Points, in no order, along strands that fork, close into loops and pass close to each other.
Points whose rows are less than 28.2 apart are linked; no others are.
z422: [  2 -10  -1 -16  19  33  -1 -18  -4  -7   4]
z253: [ 14  59   7  44  12 -10   3 -12 -17  19   3]
z918: [ -1  18  10   8  24  14  -7 -19 -11  14  12]
z227: [ -8 -29 -23 -41 -57   8   4  25  13 -51   7]
z660: [ -7 -43  10  -7  51   7  16  17  17  16 -15]
z680: [ 13  53   4  38 -22 -38 -12  -2  -2  21  -2]
z699: [ -7 -14 -11 -29 -24  12  -1   8   3 -28   7]
z892: [  6  37   7  29 -32 -52 -27   8   6  25  -2]
z303: [-36 -47   7   0  19 -33  27  33  25   8 -19]
z401: [ 11  20  13  14  28  32   5 -33 -22   7   5]
z493: [ -8 -30  14  -4  61   1  10  14  13  27 -10]
z212: [  9  43  17  33  36  18   4 -27 -19  21   8]
z822: [ 19  37   0  25 -63 -47 -10   2   3 -10  -5]
z666: [-11 -12  -1   2   6 -46 -14  36   9  18  -3]
z430: [ 15  41   2  27 -52 -47 -14   1   2   1  -5]
z135: [ -7 -11  -7 -22 -13  10  -5   5   1 -19   8]
z931: [ 15 -15  -5 -13  22  56   8 -40 -17 -11  -1]
z372: [ -3  11   4  13  -7 -51 -28  22   5  29   2]
z539: [ 10  45   5  34 -37 -46 -17   1   1  15  -4]
z485: [ -2 -42 -19 -43 -23  46  10   3  11 -46  -5]
z492: [ -6  -9  -3 -19   0  16  -5   0   0 -11   8]
z201: [ -6 -22 -24 -37 -64 -12  -3  29  12 -43   5]
z749: [  3  30  -1  16 -32 -28  -9   0  -6   5   6]
z443: [-10 -55  10  -7  50  15  25  14  19  14 -19]
z378: [ -8 -20 -17 -32 -37   2  -2  20   7 -33   7]
z876: [ 11  57   5  41  -9 -28  -6  -4 -10  21  -2]
z686: [  1  26   7  22 -20 -55 -32  15   6  31   1]
z508: [-17 -66  13  -6  44  13  34  13  21  14 -22]
z319: [ 18  63   4  45   1 -17   3  -7 -18  13  -1]
z282: [-23 -38   7  -1  32 -27  17  34  18  11 -15]
z75: [ 13  -7   2  -6  29  47   5 -39 -18  -2   3]
z591: [  6 -29 -11 -25  21  54   5 -23  -2 -11  -2]
z154: [  8  26  -4  11 -51 -31  -6   2  -5 -10   5]
z537: [ -8 -41 -19 -43 -34  33   8  16  12 -49  -3]
z194: [ -7 -16 -19 -30 -47  -8  -5  23   8 -33   7]
z682: [ 15 -25 -11 -21  20  60  11 -37 -15 -15  -2]
z779: [-16 -22  -1   0  10 -48  -3  41  14  13  -9]
z309: [-4  4  2 -8  4 12 -6 -9 -7 -3 10]
z405: [  4 -18  -5 -23  14  41   1 -21  -5 -14   2]
z30: [  0   2   6  -5  22  22  -5 -18  -7   4   8]
z166: [-10 -38 -20 -42 -42  22   8  24  15 -49   0]
z262: [ -3  26  14  18  32   4  -9 -16  -9  29  13]
z965: [  1  36   2  23 -16 -24 -12  -3  -8  17   7]
z516: [ 13  34  15  28  34  28   7 -31 -24  12   4]
z797: [  2  43  16  31  34   5  -4 -21 -14  32  11]
z544: [ -6   2   2   8   1 -53 -23  29   6  26   2]
z888: [ 12  26  -3  13 -68 -45 -11   5   1 -13   0]
z323: [-20 -40  10  -1  43 -16  22  26  20  16 -15]
z461: [  3  50   9  37  13 -12  -7 -12 -13  30  10]
z484: [ -1  39   7  27   2 -19 -11  -5  -8  26  10]
z413: [ 14 -23 -12 -27  -2  54  13 -30 -15 -35   1]
z53: [  2 -43 -18 -41 -12  54  11  -7   6 -39  -5]
z365: [ 10   5   6   1  31  40   3 -36 -17   5   5]
z561: [-23 -37  16   0  55 -17  27  21  21  27 -18]
z972: [  8 -31 -16 -35  -6  53  11 -20  -4 -36  -1]

A fork is a point with three links, a tip a point with one. Leave the first point through the second and follow the links. Name the first fork or tip that comes.
z539, z892 => z779
z378, z699 => z30
z319, z876 => z539
z508, z443 => z493

A piece is all that can be reached along the links. How many separate loops has the piece of each point below (a circle has one, a figure eight two, a Y none), and how many tips (points with one link)?
z262 => loops 1, tips 1
z461 => loops 1, tips 1
z303 => loops 0, tips 2
z443 => loops 0, tips 2

Name the points in between on the shortest way along the links from the first point to the second, in order.
z319, z154 => z253 > z461 > z484 > z965 > z749
z365, z405 => z75 > z931 > z682 > z591
z892, z888 => z539 > z430 > z822
z413, z537 => z972 > z53 > z485
